Points on a hilly landscape, in no order, each with its height.
A ball rolls from a point to the lowest of its 2 nearest points, and stops where none of them is lower. Distance is the straight distance between rows; heights are no part of it.
Z540: [123 120 106 165 126  99 122 110 117 161 104 105  97 133 109 126  74 122
 130 168 155 172 105 141 132 118 115 138 168 117 139 152 102  90 188 107]  height 433
Z713: [ 62 154 154 150 106 114 133 142  70  90 143 101  91 102 194  95 119 102
 131 100 137 128 148 176  93 102 137 127 107 145 142 147 158 154 153  98]  height 341
Z341: [119 125 163 135  97 121 130 146 189  94 123 145 100  90 167 138 126 174
 190 158 165 147 125 164  74  77 106  85 115 105 139 138 115  94  99  92]  height 536
Z952: [173 137 141 102 118 122 166 118 109 110  83 130 116  86  91 154 134 192
 133 142 170 154 108 155 113  72 113  86 145  96 174 131 120  93 161 111]  height 352
Z261: [150 121 154 110 113 103 130  94  77 132 118 125 134 101 135 108 138 140
 167  87 142 127 136 166 103 119 151 108 147 167 178 138 130 119 174 136]  height 568
Z430: [175  97 108  64 165  90 125  87  92 129 126 156 167 133 113 129 130 118
 116 107 145 152 178 146 132 136 129 116 147 113 163 163 122 136 173 181]  height 304
Z326: [113 148  77 100 189 117 158 110 135 166 108 126 111 142 100 153 109 131
 105 125 104 165 176 127 137 161 119 137 145 152 161 120 156 154 109 173]  height 325
Z830: [143 122 104 151 137 139 110 162 122 121 118 126 168 122 153  83 114  97
  71 168  94 110 101 128 146 171 131 148  95 142  72 127 111 134 132 176]  height 522
Z379: [ 85 149 151 140 129 154 149 152  70 111  63 111  77  67 140 139 125 146
 126 104 167 114 108 189 182  63 121 104  98 127 155 154 111 165 144 102]  height 549
Z230: [ 38 116 123 190 152 182 111 167 107  95 132  92 103 156 109 137 114 132
  87 135 111 194  94 127 205 108 102 141 181  68 118 123 116 201 120 133]  height 696
Z407: [142 131 163 115 153  99 103  77  93 134 167 126 129 142 104 130 114 125
 164  61 115 147 174 173  97 147 184 120 145 144 193 146 138 152 142 146]  height 595
Z158: [132 111 123 165 140 137  98 158 147 103 146 102 157 138 116 128 109 124
  97 121  98 131 142 155 125 149 115 148 152 121 113 119 117 100 176 178]  height 408
Z653: [134 113 118 102 117 123 119 151 162 104 130 121 172 172 138 132 172 132
 137 140 143 117 166 109 115 118  90 166 107 157  87 121 132  99 135 134]  height 306
Z812: [101 136 116 172 123 127 130 173  84 104 124 109 132  95 198  78 106  84
  70 121 134 103  98 173 111 148 130 145  96 105  77 148 131 115 189 140]  height 497
Z647: [ 97 102  88  76 104 108 129 139 107 118 132 144 126 134 182 108 184 120
 155 107 152 113 130  91 168  94 122 171 121 199 115 147  95 162  88 100]  height 495
Z587: [134 117 141 167 107 107  85 155 149 108 177 106 206 189 102 131  89 100
 106 140  90 100 115 110 145 192 142 148 130 106  82 120 135  96 128 120]  height 520
Z332: [107 171 161 113  96 131 156 140 159 133 192 140  99 122 105 161 115 167
 159  92 139  87 113 102 123  96 139 103  84 128 126 121 144 137  54 108]  height 410
Z330: [ 86 121 127  94 156 111 117 127 109 125 151 139 126 153 133 145 142 141
 134  89 130 164 194 137 144 114 128 121 156 178 178 141 113 169 117 175]  height 330
Z989: [ 88 153 109 161 157 121 150 127 103 160  86  93  92 144 142 126  75 101
 130 155 139 179 112 152 158 123 134 130 124 130 142 141 120 139 169 131]  height 464
Z555: [165 119 108 130 155 104 139 125  91 142  68 129 131  97 158  81 101  77
 106 140 138 121 122 176 119 158 148 122 114 138 112 149 119 122 194 148]  height 654
Z442: [ 52 144 166 171 128 154 122 169 106  96 141  98  77 128 147 131 103 122
 138  81 122 164 130 171 158  70 134 106 127 112 180 134 123 167 135 121]  height 200
Z140: [142  97 177 161  80 132  75 101 187  97 163  88 132  97  96 113 124 136
 178 117 137 146 103 155 110 118 132 105 181  67 148 107  98  54 168 118]  height 584
Z875: [181  66 158 116 104  60 135  73  81 121  90 152 120 133 147 100  75  74
 126 135 131 137 117 173 134 173 125 115 151 106 119 157  75 138 204 114]  height 683
Z665: [ 58 180 127 139 155 164 150 147  98 123 164 110 118 120 117 148 110 123
 115 105 109 149  88 115 164 116 128 126 120 117 144 102 159 156 110 150]  height 334
Z993: [ 49 122 139 180 138 136  93 162 116 115 161  80 123 168 108 151  98 138
 125 119 105 181 138 145 169 132 106 152 183  90 135 115 130 147 150 163]  height 678
Z150: [ 78 160 112 113 142 137 202 130 153 112 134 118 107 142  95 167 117 113
 124 105 118 119 167  74 177 147 111 142 128 166 125 124 147 194  50 114]  height 176
Z557: [ 53 106 107 181 148 172 108 153 125 120 127  98 137 158 114 115 108 117
  76 163 119 186  99 123 205 159 105 165 166 127  81 100 120 183 104 149]  height 711
Z31: [123 123 133 150 124 139  97 152 140 135 129 121 102 121 154 136 132 165
 171 133 115  95 116 141 138 131 131 113 117 191 166 113 110 158  46 113]  height 550
Z696: [182 117 107 100 142 120 145  55 142 171 128 142 117 151 118 137 184 132
 124 102  94  67 227 121  81 148 141 119  85 138 130 129 157 130 111 125]  height 401
Z939: [195 105 136  73 139  87 161  48  87 125  55 135 116 101 154  97 143  86
 121 106 138 103 141 165  87 188 142 108  94 131 158 147 123 135 172 104]  height 236
Z449: [149 171 157 105 106 141 194 118 131 125 127 140  76  89 104 155 138 172
 122  99 159 101 143 122  68  75 128  83 126 128 150 119 164 105 139 129]  height 523
Z512: [174 109 165  89 126  67 132  74 136  93 144 135 135 163  77 130  92  96
 111  90 122 179 164 177 100 166 123 120 160 101 159 112 128 122 202 133]  height 717
Z48: [189  56  89 100  94  91 120  98 124 133  75 160 145 129 168  95 161 136
 156 160 144 140 132 119  89 132 123 136 146 155 126 157 109 116 156 110]  height 572
Z984: [137  97 102 151 134 128  83 190 131 101 111 148 121 119 203 106 152 130
 123 120 113  74 139 155  98 158 114 148  87 187 123 132 126 155  90 128]  height 675
Z588: [ 54 114 128 210 111 156  93 171 105 150 124  78  65 143 160 102 102  73
 106 159 116 136  73 142 171  95 161 130 119 101 141 157 116 149 133  88]  height 561
Z797: [ 83 134 139 190 132 166 115 160 153 103 140 138 102 102 135 147 113 144
 139 151 128  96  69 128 178 127 119  98  84 152 148 119  98 162  54 102]  height 579
Z78: [199 104 101  86 183  76 142  70 143 155  89 153 140 135 123 120 115  91
 111 133 115 112 154 146  92 188 152  97 105 141 159 131 115 138 150 125]  height 305
Z751: [115 139 107  93 121 175 172 165 153 115 113 125 117  82 173 134 203 127
 140 137 173 110  74  51 152  86 108 148 103 128  85 117 106 142  90 108]  height 432
Z689: [ 90 134 154 154 115 132 115 160 190 159 137 125 103 101 142 140 112 109
 135 225 159 125  93  95 137 113 113 114 129 119 111 140  91  72 137 106]  height 729
Z599: [ 89 120 149 114 118 168 125 184 155  73 126 133 103 110 166 132 177 144
 148  90 157 130 160 100  96  86  82 144 112 157 130 119 131 148 109 128]  height 338
Z579: [166  92 106  91  76  98 134 146 176 136 122 134 175 160 121 107 155  94
  91 165 165 124 131  79 115 116 117 183 147 120  18 139  81  61 158  98]  height 806
Z119: [122 142 134 165 156 180 119 162 132  91  85  97 101  89 146 139 127 154
 125 127 119 127 115 169 118 117  95 107 111 139 150 104 128 129 117 166]  height 485
Z112: [205  89 129  62 140  70 119  45 153 124 102 174 154 183 110 129 127  92
 113 129 112 138 158 121 105 161 125 117 127 120 135 132 108 128 139  84]  height 365
Z377: [106 175 112 163 148 128 136 151 132 178 132 123 131 139 107 139  76 118
 122 177 128 147  85  86 176 138 129 154 123 145 126 118 134 137 102 116]  height 613
Z320: [166 146 150 119 130 120 108 101 185 102 147 117 159 167  56 150 117 161
 187 146 125 126 116 113 104 107 122 121 152 126 145 104 156  79 110  89]  height 381
Z431: [143 161 132 111 160 138 137  87 125 143 165 127 114 142  90 147 142 129
 126  72  75  99 177 119 103 155 181 118 117 156 162 112 186 138 102 166]  height 507
Z271: [111 125 140 131 131  80 107 107  61 142 162 126 163 155 143 117  86 109
 122  88  91 137 148 180 141 149 170 117 134 123 166 149 146 163 162 138]  height 623
Z520: [ 71 134 161 119  88 105 149 146 132 132 176 137 127 113 154 146 140 148
 173 147 160 134  62  90 158  71 113 105 133 111 135 131 100  96 123 103]  height 535
Z662: [123 173 112 134 154 117 159 104 131 173 153 115 138 154  94 164 100 139
 128 123  75  98 146 111 134 188 153 143 124 162 148 113 190 136  71 121]  height 548
Z606: [ 82 151  96 179 161 127 119 146 102 211 136 127 136 143  99 120  76  98
 115 178 125 180 105 105 179 171 128 196 167 104  95 119 147 168 124 126]  height 636
Z691: [178 119 179 112  94 166 102 131 118 102 113 139 136 110 139  95 192 151
 151  52 152 137 182 127  44  99 157 118 137 136 140 124 177 108 160 152]  height 512
Z322: [ 94 141 158 140 108 127 108 175 119  77 149 117 104  95 191 107 150 125
 149  85 152 131 148 153  70 107 113 131 114 149 131 124 145 148 130 146]  height 291
Z597: [176  80 141 130  97  97  89  93 150 103 115 133 122 145  90 108  97  98
 100 120 140 136  96 137 142 181 117 143 173  89 128  92  75  92 210 132]  height 640
Z636: [189 131 104 110 114  95 142  64 173 138 104 156 148 175  97 110 147 108
 141 163 135 119 125  77  98 114 125 139 127 149 120 106 150  83 134  51]  height 834
Z692: [124 138 122 155 144 158 167 158 135 107  58 123  59  61 153 155 125 161
 128 136 162 117  96 165 150 100  99 102 105 115 150 132  87 160 109 131]  height 517
Z502: [207 107 155  98  91 112 128  56 144 108  95 121 100 113 121 111 162 132
 181  93 124 139 127 138  48 137 160  99 128 137 161 105 142 117 132  79]  height 237
Z23: [199 119 157 113 101 114 126  63 186 128 129 131 129 142  85 139 131 175
 198 131 123 154 121 129  57  91 140 102 132 135 163 105 136 106 102  69]  height 314
Z874: [190 124  81 123 127 153  99 145 143 175 104 126 146  87 132  71 126  90
 114 178 161 141  67  99 138 149 145 149 111 147  70 121 107  95 159 134]  height 690
Z621: [ 60 145 180 157 126 141  85 183 183 117 190 154 142 128 125 160 115 153
 158 163 140 122  81 145 185 131 131  85 109  78 130 142  96 104  57  93]  height 476
Z72: [107 158 136 121 131 162 154 154 179  99 153 147 113 134  85 191 132 170
 143 134 141  96 113 105 160 122 101 112 103 122 121 111 128 134  61 110]  height 364
Z372: [167 115 124 101 141 108 116 136  97 138 164 136 189 144 138 116  76  88
  70 144  80  97 104 107 172 166 151 139 157  90  87 150  97 140 141 155]  height 589
Z625: [ 82 125 111 150  94  72 124 139  87 117 148 138 105 121 227  79 101  90
 124 133 134 119 118 142  95 138 142 142 109 157 114 154 136 158 149  84]  height 389
Z660: [ 97 161 123 106 116 142 166 138 149 108 134 128 120 160 129 152 158 111
 137  85 111  96 189  85 130 135 114 154  87 185 106 128 147 148  52 109]  height 64
Z279: [144 137 132 201 173 175  57 116 127 141 102 113 129 116  72 135 112 128
 107 198 121 128  64 138 136 170 111 130 167  88 118 100 129 116 152 155]  height 569
Z666: [151 123 133 107 121 180  89 145 127 114 136 117 175 145 112 133 193 178
 159 100 112 105 131 118 132 114 134 134 134 155 153 104 139  95 110 159]  height 373
Z967: [134 163  80 101 157 118 160 107 103 155 118 133 123 109 160 108 138 115
 111 117 102  93 142 143 123 156 141 117  92 151 147 129 151 134 124 153]  height 493
Z801: [ 99 110 133 125 115 124 113 192 174  75 164  96 161 163 111 144 143 133
 108 115 127 148 175 133 121 128  92 166 146 146 116 126 115  95 149 172]  height 361
Z334: [159  78 183  73 134  62 142  60  76 105 117 147 145 138 122 129  87  84
 110  99 121 140 151 187 124 171 130  89 139  86 147 159 110 138 178 128]  height 698
Z584: [113 124 137 108 125 168 183 145 161  82 151 162 124 110  82 184 179 173
 123  94 165  87 113  73 202 120 115 123  98 120 108 138  82 178  54 113]  height 311
Z612: [ 65 160 150 208 162 173 102 144 128 120 114 122 118 160  92 165  84 177
 115 186 101 156 101 142 145 154  99 103 150  82 130  91 156 180  79 125]  height 370
Z205: [ 92 126 109 107 127 134 139 155  99 102 126 122  97  91 169 110 162 127
 139  98 155 130 108 109 171  82 109 144 130 162 151 126  91 189 104 132]  height 459
Z630: [145  87 121 106  86  77 138 152 155 102 154 147 146 138 169 103 127 115
  95 136 145 108 137  99  89 127 107 170 147 115  35 144  87  86 176 127]  height 795
Z898: [204  96 151 102 136  75  88  84 187 104 120 152 171 216  83 135  91 103
 145 127 105 124 159 131  98 179 129 142 123 134 125 117 127 114 119  80]  height 423
Z610: [165 124 104 171 148 150  75 118 131 205 117 121 122  90  76 109  97 102
 125 189 161 154  70 110 163 148 142 161 150 121  89 122  99  93 182 120]  height 706
Z198: [175 120 112 183 173 128 113 119 121 170  74 126 120 126 128 106  62  74
  85 168 100 145 122 169 126 196 155 124 104 136 127 149 122 150 170 142]  height 635
Z106: [122 153 137 110 122 119 143 130 187 106 162 127 140 151 102 144 120 131
 162 124 123 141 174 110  66 101 136 131 122 141 130 115 174  85 115 117]  height 437
Z447: [170 148 134  96 123 174 145 122 139 144 130 137 117 155  59 188 173 206
 136 102 130  90 140  91 134  77 121 117 130 125 135  95 149 104  86 123]  height 457
Z953: [167 105 113  73 166 125  95  82  97 143 140 163 167 145  97 127 175 132
 115  71 108  99 170 127 134 149 154 113 127 131 164 141 142 134 142 176]  height 248
Z906: [177  99 126  89 113 156  88 102 110 143 131 143 165 146 127 134 197 164
 157  75  90  79 178 127 124 128 160 120 124 158 146 136 137 132  98 145]  height 315
Z266: [133 155 163 146 143  86 157  77  96 153 121 106  68 112 132 155  94 165
 189 116 135 126 129 161  92 103 157  84 124 150 172 141 123 137 121  88]  height 596
Z147: [133 149 141 189 151 198  82 146 128 148 113 132 127  93 109 122 122 139
 116 203 142 122  40 137 169 136 119  97 131  75 124 123 110  86 139 143]  height 546
Z548: [150 117  93 167 185 129  85 116  94 180 104 140 161 146 104 119  77 111
  81 181 103 146 114 147 151 198 148 140 137 136 115 131 134 170 114 148]  height 615
Z550: [ 72 149 110 155 168 105 113 150  97 159 136 118 139 168 112 155  86 124
 144 156 103 165 146 130 172 155 111 180 189 111 126 124 155 177 120 142]  height 657
Z46: [190 141 158  99  88 160 156 139 150 141 147 172 102 115  70 172 163 218
 130  81 139  90 150 116  96  74 154  77 107  98 136 105 163 100 109 123]  height 492
Z340: [120 122 145 103 108 166 139 182 160 101 112 125 150  97 147 150 201 151
 134 131 138 125 103  92 132  84  94 135 115 123 117 112 109 111 116 147]  height 388
Z526: [ 86 137 110 102 160 136 187 111 150 153 138 117  95 143 111 165 119 119
  82  92  90 134 210  99 152 179 117 131 142 157 152 108 177 193  53 160]  height 259
Z910: [127 127 139 151 106 149  89 166 185 130 119 124 132  90 171 103 158 121
 153 193 148  92  79  99  91 133 126 123 105 130 116 117 126  59 121  99]  height 712
Z494: [117 105 103  65 131  89 130 101  42 141 149 157 143 101 177  99 176 119
 101  77 159 109 172 146 138 101 148 107 120 153 158 171 119 158 133 170]  height 374
Z773: [ 90 150 118  68 155 116 134 130 123 123 162 147 168 187  90 166 152 127
 120 102 126 149 192  96 162 129 109 170 156 165 135 141 147 143 105 167]  height 299
Z525: [146 132 106  91 104 152 145 153 131 113 103 123 125  89 177 106 200 148
 133 131 160 140 121  97  95  86 101 148 115 125 119 123 147  96 152 151]  height 428
Z608: [ 70 152 144 199 149 188 153 128 126 106 140 125  96 142  99 169  86 187
 103 121  91 141 118 140 156 151 110  96 120 101 144  86 152 222  54 127]  height 328
Z546: [ 66 153 113 195 120 150 127 146 135 209 134  98  84 143 114 129  75  87
  99 183 126 170  80 103 156 126 132 146 147  57 103 153 125 112 167 107]  height 753
Z979: [ 85 109 118 105  87  74 141 120 103 125 163 154 144 159 170 110 157 130
 177 132 133 128 139 104 105 101 110 141 118 188 109 155 134 130 122 107]  height 528
Z460: [165  91  99  63 151 129 147  93 111 145 113 172 130 132 164 123 174 125
 104 107 130  97 225 123  78 119 123 121  92 126 117 151 139 140 118 148]  height 369
Z965: [144 178 165 118 125 140 129 128 158 120 181 117 113 119  86 155 102 165
 169  91 123 131 134 132  82  90 156 100 115 124 154 103 158 120  81 144]  height 450
Z409: [109 124 142 134  85 108 125 127 108 126 147 110 128 113 147 121 129 139
 187 131 145 133  89 115 111  93 126 109 144 136 153 127 128  98 162 117]  height 562
Z799: [160  99  98 116 132 135 101 137 149 131  63 133 109 125 178 129 175 172
 143 132 118 104 170 141  93 136 105 144 109 183 132 125 131 138  89 123]  height 656
Z509: [167 122 184 114  82 130 144  98 147  87 105 132 128  89  87 139 140 177
 165 114 168 166 131 150  74  62 135  78 150 105 174 124 150  88 160 122]  height 307
Z962: [ 91 118 150 137 144 134  96 157  96 104 144 110 111 132 131 143 124 167
 158  96 136 167 149 171 156  77 107 121 169 153 188 134 108 154 146 170]  height 276
Z552: [105 130 163 138  91 131  98 173 195 104 156 148 122  89 141 145 126 194
 191 146 163 118 108 155 126 111 136  83  88  99 138 138 106 116  47  96]  height 510
Z209: [143 111 184 142  79 134 112 125 192  87 161 100 125  76 154 108 135 145
 185 148 152 148 109 154  62  90 125  93 152  79 131 133 124  59 140 116]  height 560
Z166: [147 126 115 125 125 105 166 107 120 145  91 128 116  99 104 121 109 149
 138 184 184 175  78 130 140  63  99 108 177 110 139 133 107  85 177 105]  height 397
Z814: [125 147 100 104 140 154 187 153 157 137 115 154 100  72 121 137 145 139
 147 142 177 121  58  75 189  99 122 112  95 105  86 116  86 152  81 111]  height 467
Z387: [109 129  87  85 165 104 166 106  97 147 143 153 135 108 156 132 115 102
  63  90 113 118 194 142 107 167 143 115  98 115 133 158 148 179 100 180]  height 483
Z25: [125 162 117  83 128 140 167 109 157 122 120 137 104 182 116 159 178 117
 134 119 131 106 243  96 103  97  99 158  92 162 103 114 148 120  86  99]  height 163
Z3: [150 109 110 148 116 121  96 172  99 179 148 130 177 131 143  94  67  85
  52 174 106 116 103 116 175 157 151 153 124 142  50 151  91 152 111 134]  height 554
Z983: [169  96 190 102  82 133 115 116  80  87  99 119 166  86 147  90 166 130
 154  70 145 114 149 173  86 147 154 106 124 131 162 133 158 112 181 145]  height 541
Z473: [ 97 130  91  74 145  72 161 140  82 134 157 153 160 122 200 104  94  76
  75 117 114 117 169 126 137 144 143 121 112 123 114 168 131 188  98 138]  height 452
Z808: [181 105 137 128 122  91 101 123 172 118 142 152 177 178 105 122  97  94
 122 139 109 104 124 106 127 191 129 148 115 118 109 113 120  98 156 122]  height 477
Z796: [157 134 127 143 156  73  85  94 176 144 126 118 148 191  90 143  86 130
 172 141 106 142 151 131  99 184 160 150 137 160 151 120 134 119  96  85]  height 478
Z251: [199  95 152 101 105 112 145  53 103 120  70 126 105  93 151  99 187 142
 146  84 132  96 165 143  49 174 159 107 117 143 151 138 163 137 141  99]  height 164
Z682: [200 135  77 107 143 123 131 102 104 164  69 137 141  81 128  71 102  80
 136 152 174 148  82 136 142 146 163 128 132 130 101 129 128 103 180 126]  height 673
Z424: [113 110 117 152  86  89 135 141 135 134 145 116 137 119 154 101  72  98
  71 141 112 103 122 118 106 142 132 169 143  71  59 145  69 103 205 138]  height 782
Z178: [133 131 113 123 108 132 137 154 105  95 102 111 135  71 175  83 157 106
 111 126 167 123  99 133 103 131 115 158 115 117  93 137 139  95 200 146]  height 462
Z256: [102 140 150 115 106 107 121 144 109 115 214 121 166 156 131 116 125 116
 138  78 109 133 132 128 118 113 139 130 138 136 130 120 141 116 171 166]  height 454
Z833: [127 162 135  94 124 145 140 156 146 124 129 138 147 146  78 188 170 178
 149 137 173 110 108  70 181  93  94 146 137 124 120 125 122  98  69 113]  height 411
Z676: [170 124 120 104 123 142 129 125 170 131  78 127 103 148 120 146 172 186
 153 127 116 123 177 120  68  92 121 126 123 165 157 111 147 102 102 116]  height 637
Z268: [103 123 102 104 135 132 113 150  52 100 139 134 113  97 165  95 170 115
 101  93 121 114 141 158 171 102 140 133 128 169 165 146 111 188 108 165]  height 417
Z7: [ 94 116 100 197 139 150 120 168 147 141 127  93 141 153 106 122  89 106
  53 174 110 174 118 119 170 177 111 169 152 107  71 109 118 116 126 171]  height 726
Z771: [128 165 115 151 153 187 134 132 139 131 119 126 145  86 115 130 148 138
 115 157 127 101  44 119 150 121 122 109 102  97 124 105 143  85 126 152]  height 519
Z594: [107 183 102 127 166 142 199 116 103 157  81 101  80  82 134 133  80 105
 113 127 135 153 118 144 151 113 131 125 109 122 137 139 153 153 147 140]  height 494
Z66: [112 119  65  75 161 103 138 148 113 143 129 146 145 119 164 104 114  86
 110 130 133 149 135 123 163 135 132 157 117 160  94 151 116 155  98 152]  height 409
Z91: [110 132 128 119 149 157 212 127 145  79 157 128 109 102  91 152 133 130
 126  93 132 110 142  53 204 103 125 123 133 156 114 141  92 223  74 103]  height 254
Z263: [ 48 137 164 217 145 187  81 157 151 127 149 122 109 149 100 164 115 139
 100 197 106 151  78 136 180 146 116  90 143  56 108 132 121 149  81 113]  height 406
Z310: [107 156 151 160 129 125 151 109  57 147  94 103  88 111 140 142 100 149
 164 117 138 114  91 179 148  88 160  97 119 126 168 151 118 138 140  89]  height 576
Z946: [ 50 145 186 190 121 179  81 172 175 112 197 108 121 124 125 149 127 131
 125 161 104 132  87 155 174 120 128  95 150  65 110 127  99  90 100 125]  height 441
Z232: [ 60 164 151 177 132 180 169 151 112  85 147 112  81 118 129 150 110 126
  98  74  99 162 128 141 167 113 128  95 114 114 172 107 144 211  96 131]  height 272
Z122: [144 101 115 183 123 142  65 180 169 126  86 122 137 116 183  98 141 121
 134 185 119  97 106 134 106 161 122 139  89 179 121 129 126 104 107 119]  height 694
Z837: [ 78 172 111 111 125 132 177 155 111 129 146 136 115  91 133 139 126 125
 140 127 164 143  50  96 194  73 116 115 106  93 123 122  96 151 127 116]  height 501
Z382: [ 55 161 148 124 124 131 142 164 113 106 198 113 161 158 123 142 137 113
 118 103 115 143 111  92 169 111 122 166 139 148 132 113 145 145 112 143]  height 393
Z914: [172  70 137 118  72  77 137  85 136 102 118 148 134 136 144  93  89  80
 124 121 131 113 102 143  88 164 115 125 149  94  95 125  92  97 199 116]  height 664
Z522: [189 100  96 106  91 115 138 108 161 141  99 165 175 160 123  86 158  95
 119 182 138 113 145  76  85 120 116 169 103 139  59 134 128  81 150  71]  height 819
Z228: [194 112 138 105  71 170 119  87 118  98  88 150 142 111 140  99 216 155
 145  92 129 147 177 103  42 108 137 135 123  98 126 113 177  97 172  89]  height 486
Z730: [161 139 115  95 154  98 168  94 135 148  92 130  68 113 120 163 130 185
 153 137 135 130 148 146  87 109 119  98 148 163 175 122 122 126 109 114]  height 616
Z248: [127 114 121 144 153 100 100 112  57 164 155 139 179 144 132 108  80  82
  92 126  85 116 106 153 180 169 159 129 155  71 123 148 127 166 165 148]  height 620
Z531: [178 107 106  89 105 142 155 105  96 116  92 161 142 103 178  88 208 144
 116 106 151 145 152 104  67 106 108 159 119 109  88 140 161 106 177 115]  height 458
Z714: [147 110 102  78 140 117 132 149 113 130 137 161 196 161 161 118 154 110
 103 131 110  94 162 115 131 130 121 153 111 138  79 159 113 136 118 159]  height 362
Z289: [166  86 152 128  71 114  89 113 155  99 119 108 156 123 115 111 145 133
 164 116 132 136  90 131 126 145 123 128 184  99 152  96 107  64 193 120]  height 610
Z211: [143 139 107 133 137 163 129 148 147 120 129 120 177 130 110  99 159 111
 103 157 114 104  78 101 137 142 115 151 108 132 101  95 144  82 143 167]  height 481
Z501: [123 153 119  65 123 135 158 116 124 135 142 156 144 190  91 157 175 135
 133 105 134 146 209  80 115  79 123 155 125 160 114 128 137  99 115 136]  height 231
Z134: [187 134 168 101 157 156 129  86 127 169 171 128  81 141  78 162 172 171
 132  73 101  85 195 125 103 116 167  88 144 152 143 103 179 133  78 165]  height 473
Z57: [160  71  89  49 153  92 138 108  83 130 115 168 164 117 171 110 151 117
 111 119 159 127 182 142 102 103 117 110 116 114 128 185 111 155 137 167]  height 340
Z399: [ 97 123 102 193 105 125 123 139 146 194 143 111 132 142 109 110  67  82
  71 145 116 142 111 112 135 159 159 160 147  64  92 139 103  89 190 136]  height 767
Z798: [189 125 119 114 143 158  83 106 130 118 121 127 182 146  93 123 159 136
 153 117  99 113  95 114 141 154 121 140 137 122 145  91 144  92 149 143]  height 429
Z854: [181 121 122  90 162 141 136  45 129 190 153 129  80 173  65 180 176 136
 125 106 105  77 209 114 131 122 137 118 132 139 138 105 166 105  92 121]  height 440
Z739: [ 90 119 156 148  87  95  99 172 132 108 211 107 195 169 146 113 100  99
 121  99  86 112 135 127 133 159 156 160 116 125  95 125 140 121 118 131]  height 506
Z810: [ 62 139 151 189 118 117 105 130 171 185 165 110 101 145 107 153  79 113
 134 196 151 157 104  86 156 125 127 144 181  97 100 147  91  80 144 102]  height 741
Z51: [127  71 120 120  68  93 153 102 118 115 123 161 138 134 166 102 175 146
 173 148 136 158 138 115  71  90 100 141 151 172 114 148 142  92 153 104]  height 551
Z6: [124 154 116 200 185 155  90 107  93 154  99 114 125 137  99 133  92 145
 127 171  84 128  80 147 140 170 139 131 143 122 145 106 154 148 135 145]  height 590
Z887: [123 155  78 113 135 132 150 153 126 147 101 119 113 100 170  97 125 106
 142 156 147 133  99 128 133 131 123 150  99 165 119 121 129 123 121 146]  height 453
Z489: [ 86 185 124 163 138 118 158 120 145 182 135 129  98 147 110 172  60 145
 136 142  88 124 117 111 152 158 124 133 125 124 149 110 162 170  70  89]  height 585
Z649: [ 61 123 108 196 107 129 118 182  99 135 111  84  84 118 187  86  99  51
  66 140 128 139 102 155 150 123 139 153 106 103  91 149 112 161 159 116]  height 530
Z534: [123 119 139 186 158 168  90 142 103  85 112  88 136 137 124 116 115 136
 100 116  95 141 119 208 135 152 116 108 140 125 140 115 132 124 157 190]  height 447
Z380: [129 132 123 148 155  95  84 134 145 160 113 119 123 166 130 148  99 155
 181 151 117 133 144 147 124 141 134 146 145 188 161 126 120 135 100 110]  height 515
Z131: [120 199 120 119 143 152 204 130 109 133 113 125  90  82  93 164 101 150
 104 108 133 119 118 144 117 106 123  92  99 106 151 116 153 130 138 144]  height 524

For each start below, name the point where the ball stops.
Z557: Z953
Z522: Z653
Z799: Z653
Z914: Z442
Z51: Z953
Z271: Z340
